Each row is a point on a landscape with many peaks, with its height.
A climber steps from a point to the highest of its 2 nearest points, and stops where none of them is higher. Distance is the straight distance between rows; heights are no part of it.
<701> height 370: [123  88 110 139 122 110 139 131 152 116 165 160 164 106 199 154 121 132
 140 125]
<631> height 429: [166  73 122 136 119 123 151 136 149 149 135 154 178 147 198 115 128 113
 139 121]
<971> height 179: [118 128  83 196 101 103 107 150 111 126 101 153 140 127  92  90 148 137
 138 101]
<910> height 142: [129 155 153  97  66 125 156 185 133 107 103 124 113  85 168  70  92 145
 110 130]
<675> height 541: [ 95 115 138 108 149 125  76  78 101  59 203  94 110 139 112 159 124  98
 110 155]
<557> height 228: [129 170 123 171  97 104 119 184 130 134 105 157 142 132 121 102 167 145
 137  95]
<186> height 490: [113  76  81 106 142 114 122  88 127 105 187 103 113 114 137 150 118 102
 128 146]
<69> height 585: [ 86 132 142 105 114 129 136 169 157 106  65 106 168  44 156  70 101 137
 112 151]
<346> height 469: [127 178 132 124 136 145  45 107 113  70 105 104 131 133  57 121 133 128
 103 116]
<978> height 225: [110 170  72 110 116 124 130 106 125 193 113  96 130 104 128  77 109 147
  98 133]
<797> height 425: [ 77 126  82 112 160 122 124  76 132 125 180  98 138  69 127 143 120 105
 126 133]
<111> height 647: [187 108 170 115 124 133 102 103 127 126 146 132  93 206 128 118 159 104
  96 160]
<909> height 321: [119 137 111 144 173 134  68  91  80  95 138 110 132 108  40 139 117  99
 139 128]
<796> height 317: [113 119 106 129 136 115 124  91 132 140 177 145 126 106 176 188 131 139
 148 125]
<85> height 281: [115 138 155 145 170 156  36 110  97  76 127 119 140 125  55 174  95 127
 153 127]
<879> height 463: [143 104 175 142 134 136 116 100 134  97 188 151  80 182 111 192 145 113
 119 166]
<700> height 452: [129 176 109 135 136 151 113 134  90 135  99 121  85 105  42 147  83 132
 138 109]
<162> height 219: [176 152 179 168 139 151  68 105 136 122 107 149 116 185  73 156 161 136
 134 151]
<747> height 533: [ 49 158 133 132 158 143 160 114  71 115 149  99 100  63  50 140 101 100
 136 112]
<150> height 292: [151 143 135 108 146 150 170 148 165 175 100 138 156 126 176 154 127 152
 156 109]
<770> height 604: [155 135  93 155 121 107 120 101 119 166 135 154 123 149 136 101 161 128
 120 116]
<205> height 441: [ 61 146 122  96 149 123 179 110 123 117 130 121 103  62 136 130 132 146
 122 111]
<829> height 207: [120 165  96  99 122 129 171 150 145 142 107 128  96 109 123 113 128 152
 120 108]
<362> height 312: [147 141  90  79 173 136 110  98 157 146 105 106 144 142 134 107 117 151
 106 155]
<705> height 537: [160  75 137  76 145 137 102  94 136  93 157 108 114 150 155 160  96 122
 106 178]
<786> height 423: [150  86 148 123 133 133 151 109 156 132 179 145 105 169 161 187 155 114
 142 153]
<558> height 619: [157 155 128 155 132 126  52  88  91 128 109 133 119 175  75 108 134 135
 103 144]
<731> height 428: [125 171 123 101 156 130 109 104 120 122 112 118  88 125  93 151 157 147
 130 126]
<3> height 304: [135 186 185 112 101 118 152 203 146 136  97 135 148 126 167  73 148 143
 122  99]
<240> height 540: [155 137 148 136 106 137  43  97 121  63 122 123 125 170  99 123 146 120
  94 135]
<640> height 205: [103 143 116 155  92  85  90 150 130  95 123 135 151  62 141  91 157 121
 123 120]
<1016> height 447: [144  98 102 144 145 141 164 148 148 175 107 122 214 205 158  98 106 148
 143 132]
<864> height 436: [177 130 147  90 155 154  97  98 174 128 123 114 136 168 153 166 140 145
 136 168]
<618> height 374: [ 97 143 136 157 162 130  99 105  93 116 122 143  98 123  70 195 130 147
 161 117]
<1119> height 260: [ 76 123 105 129 113 103 116 123 142 111 139 124 169  34 171 118 132 123
 124 123]
<1106> height 499: [173  89 115 120 132 117 135  91 127 158 145 148 123 156 171 121 149 113
 125 134]
<596> height 323: [117 102 121 185 141 114 115 110  94 124 125 170 113 134  94 166 155 133
 161 113]
<4> height 381: [128 108 139 178 116 121 148 131 153 123 183 174 109 160 132 189 165 115
 155 125]
<692> height 507: [127 138 154 109 137 113 126 192 155 116  68 117 197  94 176  72 130 154
 128 150]
<29> height 575: [ 75 137 106 170 128 128 125 159  83 109 104 129 125  63  60 132 101 134
 160  86]
<769> height 167: [ 93 168 165 123  95  96 114 170 125  86 112 133 118  41 127  92 134 130
 109 130]
<771> height 555: [125  98  82 144 129 113 103  96  99 100 171 120  98 123  81 144 128  92
 129 134]
<1116> height 172: [113 159 122 116  70 129 177 163 119 110 109 132  78  89 127 100 108 136
 127  97]
<788> height 387: [145 140 122 137 110 128 144 148 158 190 123 125 167 187 175 108 158 151
 149 111]
<175> height 375: [146  41 127 134 159 136 179 129 136 119 135 156 167 155 168 162  91 120
 136 151]
<122> height 246: [ 99 143 103  99 110 135 174 163 139 163  76 103 145 118 156  68 105 180
 114 130]
<317> height 527: [171  86 197 106 125 146 175 146 151 160 153 119  73 181 138 161 145  84
 115 143]
<146> height 89: [118 147 124  56 133 147 167  98 103 136 120  82  85  70 128 123  92 123
 125 123]
<808> height 427: [133  43  91 107 144 126 154 107 138 115 151 127 133 120 159 128  91 113
 114 159]
<449> height 588: [ 30 162 124 148 112 132 159 138  94 110 150 104 121  28  88 123 116  96
 127  98]
<1129> height 120: [138 186 142 137 127 136 172 156 149 174 108 158 115 153 117 114 161 137
 133  81]
<467> height 442: [125 103 122 143 128 115 132 158 147 138  82 125 222 125 183  61 126 147
 124 143]
<524> height 151: [132 162 143 169 138 133 146 143 113 156  86 172 105 144  81 144 156 151
 151  92]
<837> height 271: [ 86 117 126 146 149 109 112  75 104 116 200 144  93 144 149 185 128 121
 132 142]
<732> height 367: [ 85 154 112 126 166 124  95  79  87 109 188  91 125  89  83 157 129  90
 130 129]
<541> height 269: [127 171 147 127 111 101 129 187 159 112 122 159 148  96 162 115 158 142
 131 105]
<126> height 257: [157  76 184 149 126 142  98 132  97  94 129 142  61 179  65 166 117 107
 110 160]
<817> height 369: [115 146 121 138  99  99 117 150 139 155  95 129 180  95 176  47 147 147
  99 125]
<723> height 294: [107 170 103 133  79 111 138 142 112 168  99 119 127  79 146  71 126 146
 104 108]
<844> height 256: [149 177 107  99 142 135 141 127 146 187 106 118 119 159 137 115 133 164
 118 131]
<466> height 118: [ 90 123 124  85  82 150 188 129 113 112 128  86 104  46 140 100  85 109
 136 116]
<621> height 576: [141  72  97 145  88 106 147 158 140 107 157 145 101 162 135 128 157 114
 129 125]
<442> height 570: [187  80 150  86 154 141 121 101 134 136 127 120 135 202 158 105 119 122
  92 170]
<1124> height 605: [147 108 148  99 126 128  71  89 130  58 162 121 109 153 122 147 140 111
  94 151]
<636> height 377: [157 110 144 142 101  96 115 158 147 128 138 155 181 125 199  91 165 114
 133 116]
<257> height 193: [170 170 161 131 148 143 114 105 159 158 123 133 113 192 107 149 188 129
 143 135]
<114> height 298: [106 154 146 121 115 131 168 186 134 177  80 118 204 139 171  61  96 180
 112 124]
<181> height 521: [175  81 124 127 101 134 158 144 144 190 152 121 140 212 175 109 112 116
 125 139]
<525> height 498: [157  92 126 148  79 120 143 181 170 132 153 136 144 191 162 106 164 111
 142 113]
<626> height 528: [123 177  72 141 104 123 115 129 102 158 109 107  98 114  82 119 119 141
 131 108]
<674> height 279: [159  80 149 172 142 132  90 102  95 119 130 164  93 169  79 169 129 118
 149 144]
<1104> height 141: [ 75 153 157 128  64 120 146 162  93  78 132 112 101  30 123  98 104 104
 126 110]
<901> height 484: [139  99 111  93 169 140 108  91 150 115 150 117 142 136 158 189 104 142
 144 166]
<211> height 371: [130 155 124  71 170 135  85  92 149  92 126 101 127 120 121 140 145 147
 111 144]
<171> height 740: [176 126 137 155 133 117 100  86 101 157 133 150 107 196 107 119 161 115
 118 140]
<200> height 247: [157 110 166 163 149 163  32 111 124  87 108 146 129 165  68 159 109 133
 141 147]
<25> height 29: [133 107  91 119 144 123 140  99 127 164  91 121 166  98 177 108 120 147
 134 132]
<781> height 500: [171  73 106 120 163 142 150 115 136 154 107 125 178 196 147 114 101 133
 125 163]
<603> height 403: [167  68 141 162 136 151 177 149 143 147 105 127 213 207 161 123 101 104
 162 116]
<1102> height 59: [115 130 101  81 157 139 154  96 118 161  84  95 133  69 147 117 100 146
 126 132]
<950> height 315: [105  91 114 137 137 110 127 138 158 102 120 144 206  69 183 120 114 139
 128 141]
<5> height 508: [ 61 127 137  96 126 126 179 154 144  99  98 114 137  46 160 106 116 150
 122 121]
<835> height 396: [178 160 141 102 118 147  64  99 157 133 124 109 136 189 142 127 141 144
 100 161]
<470> height 675: [ 64 146  83 163 128 120 121 127  95 113 159 105 138  60  71 144 129  97
 152 102]
<113> height 639: [120 130  59 164 113 112  96 115  91 126 139 104 121 103  76 137 133 110
 153 108]
<685> height 278: [ 81 167 115 137 119 109 150 162 150 102 144 162 126  64 134 138 131 143
 116  98]
<278> height 405: [108 150 158 117 180 165 106 131  83 108 100 122 104  93  30 149  59 129
 149 116]
<1010> height 366: [161  99 157 146 133 134 134 179 166 125 107 131 230 170 182 112 117 114
 166 113]
<451> height 188: [113 162 146 177 108 118 133 176 104 122  82 177 120  95  97 118 129 146
 139  85]
<801> height 493: [163 103 200 104 122 143 130 137 143 113 169 133  58 165 122 181 131 101
  89 168]
<543> height 342: [124 174 155 119 112 136 167 178 153 191 101 122 177 164 181  83 135 156
 138  90]
<30> height 63: [120 177 114  84 119 140 137 102  91 145 105  68  80  97  83  95 109 122
 108 125]
<428> height 331: [105 152 117 164 132 113 144 141 150 120 155 180 124 116 127 173 158 138
 146  97]
<485> height 486: [ 86 166 126 114 157 123 145 101  93 118 127 126  82  82  79 148 124 129
 123 111]
<607> height 422: [108 136 159 166 160 133  86  89 120  96 164 147  97 166  90 203 150 139
 150 154]
<1098> height 483: [155  86  86 115 116 110 110  96 113 123 152 110  87 162 114 109 133 105
 103 153]
<809> height 648: [148  74 128 128 108 115 159 155 123 126 158 141  58 159 111 151 130  99
 103 136]
<684> height 587: [169  63 151 115 110 133 180 156 135 164 148 140 109 167 173 129 121  92
 112 122]
<127> height 471: [180 101 178 115 107 149 153 130 142 196 160  98 111 241 146 113 122 107
 107 156]
<720> height 330: [139 128 137 134 150 139 164 171 160 135  81 149 213 122 179 133 112 146
 156 113]
<833> height 145: [106 148 113 115  84 144 176 133  81 115 129  99  74  71  79 104  93  99
 134 103]
<112> height 253: [114 149 134  94 166 134 167 117 156 147 124 143 122 107 159 174 138 161
 145 120]
<914> height 438: [166 124 113 156 105 131 142 141 171 167 147 137 123 196 133 141 174 125
 154 124]

Where does a climber stop that starts at each point below?
<685>: <684>
<150>: <171>
<674>: <684>
<122>: <809>
<541>: <809>
<833>: <470>
